Each row is a point on a landscape with many valleys, with its height.
A ball rolls from a point to the lowest of its 2 nearest points, and stops where none of them is lower. Distance is the straight distance between rows; heights are no part of it.
tizip: [-23  32   9  32  17 -32 -36   9  12   7  29  34  -1 -15  33 -25  87 -68
  30   5  26  75  50]  height 716
vokuf: [  5  92  19  57  10 -68 -26   9  83  65  48  37  19 -54  77  28  40 -52
  20  16   5  51  31]  height 655
Rus: [-15 -26 -31  65  16  72  21   1   0  22  28  29 -23  24  -6 -44 -12 -21
  33 -21  51 -29  38]  height 846
kup: [  3  64  -5 -12  -1 -87   4  35  10  33  32  -3  -7 -30  59  36  66 -21
 -11  -3  41  52  32]  height 637
lif: [ 13  52  -4 -40  29  20 -28  12  13  17  60   4  20 -56  10  22  45  39
  42  23  -4  46   5]  height 463
Bog: [ -2   5  60  29  -5  18 -69 -34  58  43  59  29  40 -54  90  21   6 -38
  14  19   4  -6  -3]  height 385
pob: [ 32  36 -26  40 -41 -37 -39   5 -52 -36  10  -7  18 -18 -13  40 -20  -7
   3 -22  27  -9  -4]  height 574
pifa: [-53 -55  63  11 -27  73 -53 -70  13  34  30  51  13 -11   3  -4  10 -49
  32  26 -11 -46  16]  height 164
Meva: [  8 -42 -51  60   4  66  59   6  21  48 -16   2 -59  25 -29 -65 -57  -1
  30  19  17 -39  21]  height 884
Zukof: [ -5  -6 -48 -43  31  36  -9  -9   3  -2  11 -59 -17  15  16  -1  12  11
 -40 -20  -9  14   1]  height 849
tuz: [  4  57 -28 -31   1 -37  34  53 -21 -16 -17  -1  -3  15  -4  -3  55 -11
 -26 -40  37  25  76]  height 683
kuniv: [-31 -24 -40  39 -18  63  20 -20 -35  -2   0 -35   7  49 -53 -37 -44  -1
  -5  60  -9 -26 -16]  height 109
Kibe: [ 30  -2 -55  46  15 -21  23  11 -29 -24 -65  41  -2   2 -68  18   3   2
 -37 -46  33  18  29]  height 919
vivuk: [  7  41  38  33  28 -53 -21 -13  55   9  19 -32  31 -66  59  15 -13 -14
 -11  -4  -1  51 -36]  height 529
gukuv: [ 34 -36 -41  29   5  69  18   5  41  26 -14 -43 -56  83 -42 -78 -35  13
  13  16 -38 -50 -17]  height 915
ziz: [ 16 -20 -36  14 -35   6  -7 -25  24  21  23   6 -61  -6 -12 -14 -11  -1
  17 -56  25 -92  22]  height 567
neb: [ 20  24  26  45   4   0 -31 -20  56  26  81  38   8 -62  52  30   0  30
  31  48 -23 -21 -21]  height 261
ven: [-27   7  45 -48 -13   2  16 -42 -32 -20   9  -5   0 -17 -32  41 -25  38
  -9  25 -69  14 -12]  height 379
fina: [ -9  17 -17   4  -1 -81 -14  35  -5  37  54  34 -19  34  25  -8  95 -44
  -1 -29  57  45  79]  height 667
tifeg: [-15 -33 -12   2  62  74 -11  -3  -9  32  49   6 -31  -1   8  -9  32 -27
  33 -16  23   6  28]  height 805
zonu: [ 22   1 -28  -3 -62  35  33 -20  12  -4 -18   1 -36  -6 -44 -42 -25  47
  36 -24 -15 -58  34]  height 615
Kov: [  3 -37  56 -13 -38   4 -45 -15  40  -2   3 -41 -31  62   1 -55  -6  -4
  61  14   3 -76 -25]  height 609
difor: [ 14 -16   9 -16 -94  15  78  38 -21 -34 -91  -9 -12  83 -24 -57 -82   6
  -5  30 -51 -54  34]  height 173
telu: [-48 -16  -9  -6  34  15  -6 -52 -10  28  18  24  -9 -12 -28  53  58 -34
  -6  50 -25  29  17]  height 486
Kito: [  0 -14  19  45 -44  18 -75 -75  28  15  28 -20 -16  15 -15   4 -15 -20
  16 -20  -4 -21   3]  height 427
tet: [ 41  20   0  -3 -78 -47 -23 -10  -4 -16 -16 -29 -21 -24  -7  19 -19   8
  25 -23 -17 -39 -33]  height 605
dod: [-24 -44  36  -7 -49  38 -73 -85  44  43 -11   0 -18  14 -40  -8   6 -44
  37  45 -27 -31   2]  height 332
vogum: [-22 -13  25 -29   3   3 -15 -12  25 -33 -35 -42 -20  35 -51 -54  -8  12
  -5   7  -2 -81 -31]  height 658
Kivo: [ -5  36   6  30  19 -70  -1  -2  30 -12  64  47  45 -19  58  24   8  27
 -26 -18  51  10  -7]  height 424
nugob: [-25 -13 -16 -33  69  27  34  18 -61 -25 -28  11  14   8 -25  13  14  -6
 -22  27 -23  78  -8]  height 253
ketuv: [  0 -14   4  10  -3  -7   0  30 -21 -27   2 -35  -8  38   6  -1 -43   8
   2 -54  80 -34 -17]  height 714
Nagi: [ 12 -47   7   0  19  16 -20 -42  38  27  45   3  -2   6 -15  19   9  58
   7   3  25  16 -21]  height 465
reze: [ 31  -2  30 -10 -26 -21   2   7 -38 -39 -11 -25  49 -18  37  24 -52  39
 -47   4 -13  22 -51]  height 270
Sibat: [  13   41    8    1   -8 -108   27   41  -23  -41  -12   73   48  -14
   26   31   13    8  -35  -35   47   64   24]  height 415
reva: [ 19 -52   8  32 -47 -12 -62 -36  51  44  -1  19 -42  16 -18 -10 -11 -47
  29 -46  35 -71  -5]  height 507
Rel: [-28  -2  25 -25  45 -22  28  10 -17 -31 -11  15  43 -19  -4  23  27  34
 -52   7  15  55  -6]  height 296
lim: [ 53 -60  51 -42 -62 -28  28  -5  25 -19 -79 -40 -24  79 -37 -41   1  31
  36  27 -50 -29 -24]  height 165
tam: [ -2  14 -25 -22  51 -28  21  37 -27 -10  -9   3 -14   8 -12  -3  81 -10
 -11  17 -30 109  37]  height 295
robok: [-32  52  59  18  38 -86  -2  41   6 -44  -6  16  52   1  29  29  21  29
 -35  -5  52  48  16]  height 352
fopi: [ 10  92  31  34  10 -96   4  25  43   0 -31 -10  41 -68  46  48 -13  -4
 -15 -10  -3  73   9]  height 570
giz: [-21 -81  90  10 -49  47 -64 -54  50  45   2  60   7  27  41 -19   4 -73
   7  -3  23 -64 -12]  height 386
fuz: [-24  -2 -38 -11  57  69  78  53 -55 -11 -69 -21  -8  45 -44 -12 -42   2
 -44  27  -4  -5   5]  height 881
pofe: [  2 -16 -18 -56 -20  55  37   2 -49   3  -9 -37   7  53 -66 -37 -63  41
  18  50 -43 -25 -42]  height 57
dezo: [ -6 -43 -35 -37  22  65 -25 -30   4  40  24 -45 -43   4  24 -17  22 -32
  14   6 -36 -24 -15]  height 833
Gakir: [-15  15  -3  37  29   9 -36  14   5  19  38  19   2 -23  20  11  50 -23
  20 -19  52   7  20]  height 767
tiri: [-24   1  21  29 -28 -13 -79 -26  15  30  59  13  32 -40  57  -9 -13 -41
  39 -22  70 -34 -43]  height 471
Dani: [-35  10 -55  70  38  14  12   6 -29 -15 -14  33 -37  -2 -19 -32  10 -50
  18 -40  35 -40  28]  height 878
Let: [ 23  18   7  -7 -21 -46  43  49 -54 -32  -5  40  31 -20  45  58 -14  30
 -48 -37 -10  53  34]  height 469
Tene: [-16 -38  69  -3 -15   9 -46 -45  35   3  33 -26   6  -3  52 -26   7  -2
  25  34 -10 -41 -50]  height 541
dodi: [-49 -12 -74  14  40  39  48  -1 -39 -18 -16  23  29  15 -62 -25  41   0
 -18  22  -4  54  30]  height 211
funu: [-18  11 -29  54 -43 -49 -65 -10 -11 -12  45  31  14 -17   4  14 -19 -45
  20 -38  52 -30 -43]  height 527
bip: [-13  13  11 -12   4 -48  11  10   6 -15  44  62  15 -23   9  21  -9  35
  17 -56  81 -16 -22]  height 500
vonu: [ 47  14 -26 -34 -53  15  22  16 -33 -17 -42  -9 -15 -37 -15  24 -22  33
   1 -15 -14 -30  14]  height 632
riluz: [-40   7  35  30  43 -23  -3 -48  -5 -21   0   1 -20 -20 -12  56   3  -7
  -5  19 -38  27  -5]  height 435
vota: [-34  12 -34 -48  34  24  -4  -5 -20  49  65  31  -5 -19 -23  23  38  18
  28  27 -51  42 -10]  height 533
Nov: [ 73 -59  18   4 -61 -31   5   4  13 -34 -53 -16 -11  37 -16 -54  -8  27
  15 -13  -1 -43 -53]  height 252
serot: [ 20 -56  34 -45  -5   4   3 -22   5 -16 -33 -66 -47  46 -11 -20 -12   3
   8  12 -94 -19 -51]  height 235
nonim: [  2  63   6  59   9 -45 -75  21  66  42  62  79   4 -59  54  29  32 -70
  11 -48  19  -8   7]  height 732
sut: [ 35  13   0 -72  30  11   9  28 -30  -5 -57 -22 -23 -37  -9  49  -5  -3
 -27  -6 -69  43 -12]  height 404
Datam: [ 17  34  10 -64  51 -38  20  72 -25 -15 -47   1  38 -19  16  28  56  -5
 -63  26 -56  99  12]  height 331
nagul: [ -4  66 -14 -27  17 -31  -1  41  -9 -17  28 -10  -9 -32  49  34  42  17
 -21 -35  -1  -2  39]  height 661
bedu: [-19 -20 -11 -21  44  15  72  43 -40  -2 -35 -24  -2  23 -30  25 -16  14
 -22  -6  56   2  34]  height 894
Vis: [-35   3 -60  57  27 -30  39  32  -7  -5 -17  50  -9  39 -38 -21  17 -20
 -18 -62  55   4  56]  height 898
Tig: [-15   8  15  20   0 -36 -25 -52  26 -21  28 -27   4 -42  59   8  -2 -13
 -15   0 -16 -33 -52]  height 490
gegi: [  5  -6 -69 -37   1  56  26   5   0  -3 -71 -74  -7   5 -47 -30 -30  -1
 -35 -22  -8  -3 -13]  height 860
Vebi: [  9 -33  27 -29 -13  38 -13 -28 -17  -5  32 -23  -6  54 -35 -22 -15  42
  59  48 -27  -1 -45]  height 160
zofi: [ 32  30  29 -28  12  17 -13  11  15   0  41  -4   8 -54   5  11  -5  45
  37  58 -46  -3 -40]  height 382
gutin: [  5  -4  -5 -32 -38  47  46   8 -24  -9 -78 -13  -7  61 -85 -24 -80  37
  -3  24 -58 -39  19]  height 107
kago: [-19 -19 -60  20   3  43  15 -28 -44 -29  18   5  40   9 -29 -21   8  21
 -21  21  34 -23   0]  height 158
refa: [ -9  -7  -5  12   1  21  25  10  28  -8 -41 -32 -39  56 -33 -56 -69   7
  -6 -44  43 -79  -1]  height 687
benel: [ 23 -40  32 -65 -30 -10  10 -22 -24 -42 -33 -51  13  12  38   4 -21  26
 -44  13 -71 -11 -55]  height 215
zolor: [ 26 -54  14  17   5  51  13 -14  22   1  -3   6 -10  40 -53 -25 -16  52
  32  16  24  -1 -21]  height 320
leko: [ 37 -27 -56 -16   0  70  43  44 -67   4 -90 -33   3  16 -14   2 -52  -5
 -28  10 -25 -15  -2]  height 869
rom: [ -9  97  -4  38  36 -88  32  28  42  40  18 -13  37 -51  62  33  30 -40
  -3  56 -33  85  35]  height 607
Tar: [-11 -22   7 -64   1  28  32   2 -41 -40   2 -17  47 -11  13   8 -44  49
 -50 -17   6  20  -5]  height 319
lunu: [ 46  16   8 -54   8  12  27  51 -31 -22 -56  23  46 -73  41  37   0  16
 -47  20 -68  62  -6]  height 368

Where does a ball stop that starts at each point below?
vonu -> neb
lunu -> pofe
gegi -> kup
nonim -> Tig
zonu -> pifa
Rel -> pofe
sut -> pofe

Call two points neighbours if one is among the 2 nearest of the other. Go from one point of each pair to the other, from neighbour to neighbour, staying as low as possible. Name the highest point that can't be avoided.
lim and pofe -> difor
benel and pofe -> serot
pofe and pifa -> vonu
